A landscape with many peaks, sampled at points; each row gives a point and its height.
From any point a climber takes the steepest step (rise divided by distance) to one of its 2 nearest points. It stops when none of these is higher. Distance is the straight distance between rows; heights are no part of it.
Dafot (h 171): [ 90 121 128 120 163 114 160 119 134 125 117 107 109 143 134 142  84  84
 150 141 149 149 151  99  96 140 164 149 141 133 143]
ner (h 190): [108 124 128 119 139 128 119 154 147 180  75  79 147 101 125 131 185 131
  82 134 151  78 126 131  72  48  96 137 165  80 133]
viv (h 324): [ 70 161  63 133 136 133 161 134 126 155 116  86 140 151 124 185 142 132
 153 143 144  98 156 141 103 125 127 143 159 230 120]
seba (h 550): [197 120 166 129 121 149 115  91 123  85 202 169 117 108 149  98 122 158
 107  99  92 158 108 135 170 129 105  94 115  72  78]
Zapo (h 348): [ 86 174 100 145 148 148 162  89 140 134 176 115  98 151 145 150 101 127
 159 140 117 115 141 154 110 156 108 152 181 205 122]
sav (h 387): [119 168 133 135 150 162 148  65 145 104 208 131  94 148 148 104 105 132
 130 129 109 132 118 152 128 161 105 130 172 135 102]
Nuzu (h 466): [144 176  89 117 118 171 115 114 137  95 170 130 107 144 119  95 140 130
 120 138  98 149  78 147 179 157 121  92 126  93  97]
Fak (h 467): [193  94 167 119 128 134 122 106 132  92 188 162 118 106 147  95 103 154
 122  99 113 168 110 124 161 117 139  98 114  64  98]
lom (h 298): [109 140  43 106  83 181 120 172 141 144 109  82 156 148  98 141 203 159
 114 142 157  96  99 154 141 123  96  91 158 167 102]
rodur (h 495): [ 88 152  97 167 135  70 152 128 113 108  67 118  98 152 103 178  99  81
 155 148 128 113 149 101 124 177 149 170  83 171 170]
zin (h 185): [ 66 112 124 113 176 118 162 137 142 149 106  85 133 140 139 152  84  83
 159 144 158 130 164 109  70 121 167 160 169 147 134]
keko (h 442): [111 202 109 168 111 118 123 108 115 123  97 111 110 172 106 156 184 136
 112 138  97  75 127 137 124 154  71 154 106 180 120]
Kapun (h 279): [189  98 222 124 133  67  85 185 103 151  99 198 165 123 121  78 112 151
 149  93 101 146 116 143 143 114 125 141  93  95 158]
Nif (h 288): [118 149  48 100  97 170 117 172 139 133 115  91 145 140 106 130 181 140
 118 145 143 123  88 146 166 137 124  87 142 146 106]
Pogem (h 196): [ 73 137 108 114 171 135 152 137 145 156 129  77 144 135 138 157 120 101
 145 143 143 109 148 126  80 114 141 149 178 154 114]
Gufed (h 397): [208  88 177 116 120 118 106 140 122 115 169 169 134  97 140  94 116 171
 124  95 101 166 104 131 168  95 128  97 110  59 107]
samoz (h 373): [ 87 125  34 109 137 180 154 126 144 124 168 114 144 121 120 133 132 137
 145 150 168 131 122 162 143 141 179  88 172 183 114]
Vare (h 504): [127 163  95 102 123 184 102 148 145 139 142  86 145 138 117 104 181 147
  94 139 116  96  94 156 129 114  78  97 163  87  94]
tazak (h 149): [137  71 211 129 144 102 102 142 139 191 120 137 188  97 147 131 127 146
 129  92 130 102 177 131  81  63 101 170 147 112 142]
pepiz (h 204): [132 133 113 110 131 122 115 165 131 155  76  97 124 119 116 120 175 124
  94 152 138 119  94 113 120  94 134 114 126  80 129]
filov (h 463): [106 158  89 180 117  64 143 128 109  87  62 127  91 143  94 169 110  86
 147 149 112 112 125 103 147 189 146 161  66 157 173]
Zefo (h 393): [ 92 129  62 105 160 155 147 141 149 127 163 101 140 126 135 134 118 116
 149 145 151 139 118 150 135 138 169 109 173 157 113]
Pab (h 262): [125 144  49 101 109 132 120 189 131 124  86  99 119 131 113 133 158 110
 122 157 138 157  73 119 180 137 169  93 109 128 125]
zas (h 423): [107 137  76  96 157 158 126 154 156 130 154  90 143 124 130 114 140 123
 128 145 135 132 100 153 134 119 153 101 164 110 105]
Pizu (h 369): [ 83 153  34 126  95 196 158 112 132 133 157 112 136 143 107 146 162 164
 150 144 160 101 122 165 129 131 138  95 154 212 119]
bulu (h 449): [108 144  69  98 144 187 117 149 160 131 173  96 157 131 124 107 155 141
 123 143 135 113 101 175 142 128 130  92 178 117  99]
Naka (h 438): [156 110 194 156 119 109 131  86 111  96 166 172 116 110 147 137 101 117
 128 108 108 140 152 118 142 158 103 140  96 133 126]
zoli (h 392): [132 124 148 161 119  89 138 104 105  98 102 159 100 119 119 146 104  92
 131 131 125 135 138  96 139 166 141 141  64 126 159]
Sasu (h 563): [192  99 228 140 120  93  99 138 116  99 161 195 129 119 156 103  86 135
 147  98  81 155 136 142 153 148 102 136  87 119 129]
Kub (h 73): [136  73 184 145 116  87 126 107 116  89 115 182 117 122 145 128  37  96
 140 111 144 164 185  89 120 162 160 153  95 150 184]
novab (h 246): [117 134  78 100 134 113 131 180 131 132  85  97 117 127 119 133 139  99
 133 157 145 157  89 106 153 127 182 108 111 110 138]
Diza (h 485): [172  98 216 156 114  93 110 114 116  94 162 193 124 112 158 126  78 119
 141 100  95 145 155 131 147 167  99 150  89 140 139]
keru (h 427): [122 146 118 169 114  79 142 113 103  87  84 142  90 130 106 153 108  84
 135 141 114 127 119  98 153 180 150 146  61 131 165]
Tur (h 468): [103 188 123 191 125  92 138  82 108 112  95 129 103 158 107 170 155 122
 124 133  99  69 145 129 109 169  84 177  92 181 133]
pof (h 85): [115  70 183 137 132  99 129 105 120 115 101 162 124 128 147 134  42  96
 138 118 156 156 201  83  92 147 168 163 110 154 177]
Nes (h 111): [101  65 179 117 153 117 142 106 142 152 113 118 152 122 147 130  75 109
 136 114 164 130 188  97  61  90 167 167 152 120 146]
fenu (h 136): [129  82 200 135 144 107 115 123 123 176 115 138 166 106 147 149 125 132
 125 108 139 104 184 114  76  93 114 168 122 126 137]
ligep (h 531): [ 94 152 122 161 145  90 148 115 114 121  79 118 102 147 115 169 118  89
 141 140 132 109 153 102 112 160 131 164  92 157 152]
soli (h 489): [135 124 178 157 134 111 137  83 110 118 136 152 118 120 138 149 121 111
 121 118 120 120 161 109 116 149 105 147  95 140 127]
Zemo (h 61): [162  75 192 139 112  84 116 121 114  93 128 189 122 115 145 117  56 110
 144 109 128 169 161 103 141 153 155 141  85 135 171]
Bon (h 455): [209  91 214 120 122 105 100 148 123 112 169 180 137 110 150  92  95 161
 144  92  88 164 117 139 163 113 120 117 107  83 114]
mero (h 307): [ 99 153  64 107 114 156 123 172 145 157 101  69 157 144 115 151 187 140
 112 148 144  91 115 146 120 117 103 113 163 167 104]
doza (h 148): [130  68 149 101 148 110 149 124 145 110 124 128 117 126 132 100  63 110
 148 120 167 177 137  89 108 105 211 129 128  86 159]
Pumun (h 414): [133 179 115 133 134 178 130  70 144  97 214 142  93 150 136  91 117 143
 126 132  96 139  94 165 158 164 103 113 158 117  97]
guki (h 158): [102 108 146 127 156 119 164 103 140 100 140 124 103 142 147 123  60  93
 151 129 156 165 156  94 102 149 165 147 149 123 147]
Teda (h 496): [ 91 178 120 163 145 100 149 103 116 127  97 111 105 157 117 171 139 110
 135 139 116  91 153 119 105 156 105 170 110 179 132]
Guguz (h 205): [ 83 147 104 108 160 145 135 150 153 163 118  69 156 129 133 150 155 113
 119 144 136  87 134 138  82  92 115 136 178 132 110]
nen (h 217): [104 143 108 109 149 123 135 154 135 151  93  82 130 130 125 144 153 108
 120 149 137 120 117 112 109 113 142 126 135 114 125]
patos (h 206): [156  69 167 117 126  82 117 153 109 156  88 159 152 104 115 107 119 132
 132 113 161 159 129  97 131  89 186 130  99  87 173]
ded (h 335): [ 72 174  87 152 141 128 166 103 128 145 139 102 108 157 136 182 113 129
 163 143 119 100 162 149 101 144 106 166 166 234 129]
kufur (h 316): [ 80 154  56 117 128 152 146 144 135 155 123  80 155 142 120 167 166 138
 138 144 150  95 138 145 113 120 126 119 168 202 107]
Fafes (h 385): [200 127 153 138  90 122  89 151  84 132 100 174 121  94 124 113 186 159
  77 120  99 131  92 129 168 118  83  92  82  71 109]
zodu (h 230): [110 151  89 110 144 123 139 150 135 127 115  98 118 137 126 139 131 101
 138 148 134 146 107 119 141 142 157 119 127 132 129]
rero (h 446): [178 158 122 119  94 175  95 125 111 118 137 137 121 123 114  88 186 157
  71 131  95 123  87 135 159 121  71  82 112  54  87]
feni (h 474): [152 167 110 113 107 179 100 131 126 129 135 112 126 137 114  94 183 148
  82 136 104 111  90 140 145 125  74  90 136  73  93]
pap (h 98): [118  64 187 122 142 104 130 109 126 142 109 145 144 123 147 127  63 111
 138 112 160 145 193  90  82 114 170 165 124 136 161]
nep (h 240): [174  77 193 121 126  71  98 174 101 158  93 183 164 107 119 100 119 142
 142  99 135 154 126 119 145 106 158 137  91 104 167]
Dakab (h 275): [139 152  48 105  86 156 107 186 134 122  89  99 120 143 103 121 181 128
 112 150 131 145  67 133 186 143 132  84 112 127 113]
kez (h 490): [179 149 147 134 110 158 115  83 113  92 184 163 113 117 133 102 145 147
  93 114  86 144 105 136 166 136  91  94 110  75  82]
Zazap (h 142): [116  79 154 113 147 111 154 113 138  96 125 130 107 136 144 113  46  95
 148 125 167 176 157  81  98 135 193 144 137 113 163]
mog (h 359): [ 75 145  34 127 122 175 168 104 134 132 158 113 129 131 121 157 130 148
 156 148 161 116 136 157 118 134 157 105 164 222 124]
sot (h 312): [197 103 206 131 122  79  84 181  95 150 108 193 151 105 131  99 141 158
 134 101  94 139 110 145 156 117 107 127  89  86 141]
Zot (h 367): [104 177 116 148 142 157 153  68 143 113 200 131  86 150 150 122  98 132
 148 139 106 125 122 160 123 165 102 146 179 172 119]
Fep (h 381): [ 97 163  39 132  78 194 146 102 136 121 173 128 116 146 108 141 152 170
 155 143 132 115 105 175 158 150 122 103 139 206 124]
lifa (h 421): [117 203  85 158  82 137 122 116 121 118 114 110 109 173  98 144 181 146
 125 138  91  93 107 151 156 161  73 137 112 186 121]
sabop (h 46): [176  68 198 121 115  98 122 125 127  91 152 175 121 117 152 102  54 130
 147  98 132 179 147 105 146 132 162 133 104 116 151]
dasid (h 177): [142  73 149 105 137  94 137 140 123 136  96 141 131 115 116 103  96 118
 142 122 165 175 123  86 122  92 210 128 105  80 174]
Niz (h 400): [107 187  58 143  72 165 131 114 129 126 144 112 116 164 105 153 169 165
 145 139 108 104 110 167 156 150  87 123 130 211 123]
kur (h 516): [170 164 112 122 113 172 109 103 129  88 175 148 106 131 119  83 144 139
 101 128  94 156  78 138 178 143 119  84 112  58  87]
zubo (h 181): [117 102 155 128 137 113 120 144 135 189  78 106 158  88 125 136 175 138
  90 119 154  86 143 120  75  48 103 147 150  79 142]
mufa (h 413): [187 144 132 131  89 145  96 134  99 115 111 156 108 111 118 102 182 149
  74 130  98 136  84 121 171 125  94  83  86  65 100]
Tibi (h 167): [139  76 180 129 135 100 109 152 131 194  95 131 176  83 129 124 161 153
 107 101 144 105 150 127  96  48 108 152 147  86 149]
rara (h 30): [169  68 184 113 131 117 136 110 143  91 166 158 119 115 156  96  65 139
 140  95 143 174 139 104 135 118 168 124 125  95 132]
badog (h 124): [114  87 174 123 153 119 135 114 133 168 113 115 152 110 139 142 123 116
 121 118 149 113 169 104  72  85 140 157 138 105 137]
nosud (h 444): [106 134 173 153 153 123 152  76 119 132 135 130 114 135 140 157 115 108
 127 121 129 107 177 107  87 144 102 166 130 153 123]
vuveb (h 473): [108 148  82 102 141 199 105 148 166 136 178  84 162 131 122  93 169 148
 109 138 126  92 106 186 129 111  96  93 191  91  95]
dus (h 349): [205 106 177 135 107  97  82 181  87 154 101 184 143  89 127 102 172 172
 102 106 101 132  99 142 164 107  90 106  95  73 121]
Goze (h 198): [ 90 134 118 111 156 143 127 148 160 172 109  68 158 113 134 138 167 116
 102 137 139  82 131 141  69  62 107 135 180  98 120]

Where does a climber stop that starts at each point below?
lifa => ligep
doza => Vare
samoz => Vare
Zemo => Guguz
fenu => Guguz
Zazap => Guguz
pepiz => kur
nen => kur
Fafes => Vare

Two climbers start at each pair of points below. Name the first point that both come to, or write never.
Pizu, ded => never
viv, mog => never
sabop, sot => never
